Points, in no order, along strands that fork and pass close to each other.
(in the rows, 128 means zero)
Points whose rows are less than 108 apart are linked; no others are. Some points are linked to none.
tolat: [152  78 148 152 153 151 116  54 158 122 114 129 141 102 126 177 127 119
 129 117 136 194]
pizog: [142 118  89 120 162 152 212 152 108 161 153  98 149  91 110 128 129 153
 145 117  90 140]
Berus: [113 115 145 112 138 120 132  46 116 186 102 163 124 155 130 169 158  68
 140 114 151 135]
kapet: [149 121 159  81 103 114 133 119 123  68 117  59 108 152 104 137  84  98
 162 117 137  97]
basa: [149 147 117 154 121  99  66 117 133  96 118  53 125 152 144 165 115 109
 133 121 118 129]
dolo: [111  99 150 111 110 164 109 100 148 127  77 116  81 107 122 109 109  79
 112 108 141 128]
Ruk: [126 140  91 179 157  49 119 159 116  98 135  75 129 105 141 156 154 116
  95 122 122 152]
Lapef: [118 175 112 121 118 142 121 172 124 136 126 152 102 117 159  79 120 121
  71 122 151  85]
mosin: [120 133  89 175 168  50 148 109 103 150 149 135 144 144 141 168 175 111
 133 124 125 150]
Tota: [134 153 138  96 132  91 207 170  80 129 159 205 121 146 125 107 118 104
  97 128 166 101]
Kefo: [ 97 119 145 143 108 100  90 193 157  87 122 106 104 120 131 109 117 124
 135 147 126 144]
leler: [115 137 140 105 105 104 142 201 141  91 152 179 120 142 112  88  98 165
 135 147 141 107]
Muba: [ 88 105 185 104 123 101 142 195 128 126 120 246  97 140 148 107 136  96
 147 157 136 146]
geku: [135 176 100 160 112 178  72 120 170 155 122 164 134 101 167  85 150 163
  44 128 153 127]
lafos: [148 142 104 121 155 133 151  49 100 175 122 127 131 141 109 168 143  93
 122 103 141 117]
Dopag: [ 72 163 107 115 153 106 115 149  96 165 100  74  91 124 141 129 143  51
 141 101  94  78]
lon: [125  62 140 145 150  98 132 131 136 122 126 144 145 125 122 163 153 139
 209 147  92 197]
bular: [126 123 118 123 141 168 143  87 119 174 170 197 177 142 101 144 139 186
 152 136 123 130]
Gab: [102  82 144 164 152 146  97  88 180 143 103 172 129 107 132 150 145 129
 135 121 124 194]
motos: [149 182  65 152 129  98 122 159  84 131 157  98 147 147 150 113 149 144
 107 132 139  75]
Saled: [157 133 160  73  87 154 136 104 115  95 133  62 127 177 106 143  86 141
 198 123 109  83]
penu: [164 150 142 125 121 118  81  72 130  99 106  45 129 135 138 154 114 101
  88 120 146 110]
Kavu: [147 110 169  77 105 140 139  38  99 149 136 150 142 190  97 161 127 108
 178 137 147  94]
Supe: [110 167  88 131 147 104 139 142  95 173 155 123 148 158 136 129 153 143
 146 137 119  87]
lezab: [ 99 109 114 146 135 183 107 162 148 127  91  57 120  80 139 121 106 138
 142 119  85 167]
gigif: [149 142 113 127 130 132 158 131 118 137 179 167 171 162  98 112 129 212
 152 156 135 112]
Noza: [162 125 164 140 110 111 106 130 145  72 131 134 127 128 135  96 115 126
  13 153 195 154]
salef: [162 123 136 150  99 148  95 140 176  82 139 137 156 128 121 104  99 203
 130 145 136 141]
dumon: [143 107 143 125 129  63 126  89 120 109 119 108 110 136 113 168 121  55
 113 111 146 166]
Fedet: [121  79 165  75 110  91 194 139 112  96 109 151  70 100 103 110 124  56
 136 127 129 140]
kugal: [131 167 102 171 139 106 100 149 134 150 165 199 145 137 153 108 146 168
  86 144 151 140]
kese: [111  74 179 102 102 117 101 122 160  83  86 106  90 108 124 109  99  76
 117 135 148 155]
val: [116 122 144 115 112 220  88 104 169 144 109 136 127 125 127 112 110 168
 158 119 119 126]
Lusa: [155 100 128 170 147 115 118 123 141 123 157 140 169 142 129 171 125 182
 188 133 108 181]
duzer: [135  88 152 100 130 136 154  63 103 159 118 160 142 155 109 181 146 104
 188 132 123 145]
Zosug: [144 151 137 103 120 163 129  55 101 174 136 127 162 190 116 153 126 136
 176 128 128  74]
gare: [117 115 139 174 145 222  78 111 188 143 113 121 139  97 148 127 114 161
 124 127 105 165]
dukor: [121 113 157  90 109 123 117 101 114 130 120  81 134 174 118 172 118 121
 211 132 103  92]
Tilor: [ 70 113 106 152 179  89 151 152 109 151 115  96 131 109 139 149 174 108
 175 118  70 141]
fub: [137 115 177 110 101 107 110 138 157  70 114 111 103 119 120 104  92  98
  69 143 179 141]
fir: [141  90 141 121 144 208 189 122 123 135 154  91 127  89 128 160  91 141
 199 128  86 144]
Funa: [ 77 119 151 117 117 142 112 157 146 154  89 187  86 111 131  97 130 103
 134 122 124 140]
Naze: [129 142  86 175 127 136  86 149 143 119 107  64 134  98 162 134 147 136
  76 122 109 160]
fofed: [ 84 125 139 112 135 111 151 187 138 133 144 224 127 136 132  91 144 151
 140 147 136 123]
Remul: [136 138 128 155 105 148  87 119 157 116 112 142 134 108 152  92 132 123
  33 130 172 154]
Nefa: [177 132 100 147 144 201 147  75 138 144 144 139 159 107 140 143 118 185
 107 119 139 149]
Dar: [167 118 146 107 113 134 143 102 132 105 124 134 128 130  98 130 107 136
 129 119 151 122]
nirob: [127 148  73 166 157  98 127 154 123 145 134 100 132  79 152 124 161 124
  68 113 114 145]
zel: [ 87 126 131  91 108 170 140 159 137 152 119 156 112 115 107  88 116 134
 150 134 114 105]
pizi: [117  67 134 131 143  55 174 160 129  86 114 108 101  94 109 144 125  81
 120 125 116 177]
leli: [149 188 129 129 102 118  90 181 115 111 116 110 107 129 182 105 121  92
  50 126 161  83]
Guse: [134 109 135 130 149  39 173 111  97 144 151 173 141 154 124 178 153  89
 134 122 141 150]
lur: [107  54 184 109 119  84 140 133 142  86  85 102  93  82 118 134 116  60
 144 131 107 187]
bopus: [115 120 118 137 157  68 178 180 102 107 160 157 147 133 114 114 151 153
 151 144 114 135]
vit: [149 194 122 136  91 108  90 137 123 107 146 116 137 192 141 118 109 166
 134 144 143  71]
zele: [132 139 171  99  97 196  96 119 171  89  96 130 105 121 105  60  91 159
 104 123 145  85]
Baf: [125 155 146 128 129 107 103 122 133 137 127 150 112 160 151 131 121  93
 112 131 161 101]
bineg: [ 75 102 147 154 144 151  97 146 186 148 103 203 110 107 131 100 138 128
 113 133 124 181]
nuza: [ 76 134  90 131 175 134 142 135  97 190 116  87 105 103 133 131 167  97
 155 106  81 108]
kogin: [178 166  98 132 110 196 129 112 119 135 122  78 132 101 133 112 121 140
  80 101 137  96]
busav: [118 146 147  69 113 125 188 145  90 141 166 209 136 170  91 106 132 129
 141 151 151  82]
Zibu: [137  91 152 122 126  99 104 111 134 108 121 116 129 152 125 160 128 118
 196 140 110 150]
dupu: [102 176 138 133 105 106  63 173 128 124 123 114 117 175 153 102 122 142
 150 142 121  77]
Dol: [140 131 131 127 137 188 156 104 127 158 128  81 131 117 127 160 111 132
 155 107 105 124]
zal: [ 73 160 120 114 119 133  83 171 125 154  95 102  95 142 149  99 126  91
 146 119 119  74]
bofep: [ 74  93 143 113 143 105 147 161  92 149 160 177 159 154 105 126 173 162
 204 171  81 118]
Nufit: [187 167 104 154  93 114  97 148 114  86 149 109 130 147 167 109 131 131
  46 141 174  97]
Letaf: [137 176 143 105 105 153 106  96 126 143 142 148 156 184 115 120 113 169
 155 141 144  72]
Ker: [180 160 167 124  95 159  74  72 137  91 102  71 127 145 133 110 112 131
  78 118 167  78]
koz: [193 149  73 161 115 180 134 120 135 126 143 123 157  99 144 107 147 174
  66 117 134 129]
nubo: [100 100 111 151 162 111 124 150 126 125 103  42 110 101 133 170 139  94
 158 115  76 164]
sido: [180 144 108 151 143 139 138  49 128 148 139 125 151 123 128 171 129 129
  95 112 148 141]
tidi: [ 78 133 111 150 155  71 136 161  85 146 165 140 168 157 134 128 159 157
 183 147 105 104]
Ral: [155 137  83 122 122 177 192 147 127 115 139 155 119  70  90  76 125 153
  56 107 137 132]
dudo: [151 131 106 127 137 171 149  92 118 129  99  53 113  94 120 136 106 109
 114  93 126 119]
mapok: [ 87 141 164  90 103 166  96 132 156 141  91 159  83 113 130  91 116  89
 100 117 157 104]
Vinu: [101 104 159  97 116 103 130 108  86 154 150 158 146 178 113 161 166 132
 216 172  95 106]
Kura: [126 173  71 134 107 175 128 148 140 155 122 160 115  83 153  64 141 149
  46 113 137 104]
Laber: [106 132 120 120 133 209 122 117 134 183 138 168 147 137 131 120 129 185
 168 131  95 128]
doto: [135 118 147 118 153  31 150  99 103 129 135 155 112 159 149 172 141  37
 100 117 163 147]
Tama: [172 106 134 160 141 152 115 132 155  99 139 104 170 112 133 151  91 194
 140 138 127 175]
Kareb: [150 156  72 131 144 135 180 125  86 149 157  92 146 126 120 142 134 165
 141 121 112 107]
nus: [126 153 116 132 154  65 171 197  98 109 162 161 131 145 134 105 130 130
  96 134 143 103]
dofu: [112 104  97 134 161 182 188 161 114 154 134  81 124  75 137 136 114 132
 179 114  62 149]
fev: [133 105 120 147 140  75 167 156 128 114 139 140 134 106 110 132 133 120
 111 122 122 167]
Kiv: [143 149 103 177 122 139  56 144 158 105 110  73 142 130 159 146 126 165
 131 132 100 132]
fave: [ 85  83 138 159 138 113  74 140 160 121  85  75 118  90 137 161 142  97
 140 130  87 203]
zilu: [179 163 154 127  79 140  69 120 141  82 129 119 123 142 137  98 109 151
  60 148 181  79]
Let: [129 150 142 110  94 158 106 164 168  93 132 152 111 140 117  76 101 186
 120 139 145 102]
kosu: [155 117 137  97 117  63 136  98 111  91 125  56 102 145 112 171 104  51
 139 121 148 116]
sog: [117 139  69 132 151 151 187 159 133 140 143 135 132  79 108  94 132 166
 105 108 105 141]
dup: [108 100 117 115 135 111 159 111 122 166 125 176 131 123 111 143 150 124
 162 120 116 141]
fam: [117 123 119  83 120 143 188 144 106 137 172 199 154 138  78  90 137 182
 151 154 131 111]
sis: [143  85 149 151 141  81 128  79 133 113 129 148 142 126 121 176 138  95
 120 116 147 204]

Follow the links from the first point to the second, and from the first to the third. Name the last point that the two ways share.
leli; tolat; Ral => kese
fave; Ral; busav => pizog
Saled; pizog; val => bopus
dukor; Ruk; pizi => kese
mapok; Ral; Tilor => pizog
sido; zilu; val => bopus
zel; Vinu; vit => tidi
dupu; Vinu; dolo => tidi
Guse; Lusa; fam => dumon

A fork is a point with three links. Follow the links from the first point to the second and name the forks in between, in order.
Kura; zel => kese Funa
zilu; tidi => kese bopus
nus; leler => bopus kese Funa dumon Let
dudo; Kura => pizog Supe tidi bopus kese

A fork is a point with three links, a tip a point with one. Leave the first point through the second and follow the links. Name the first fork or tip that comes.
fave; nubo => duzer
nirob; Naze => kese
gare; val => bopus
dumon; kosu => Let
Noza; Remul => Ruk
Kavu; Zosug => fave
salef; Tama => dumon
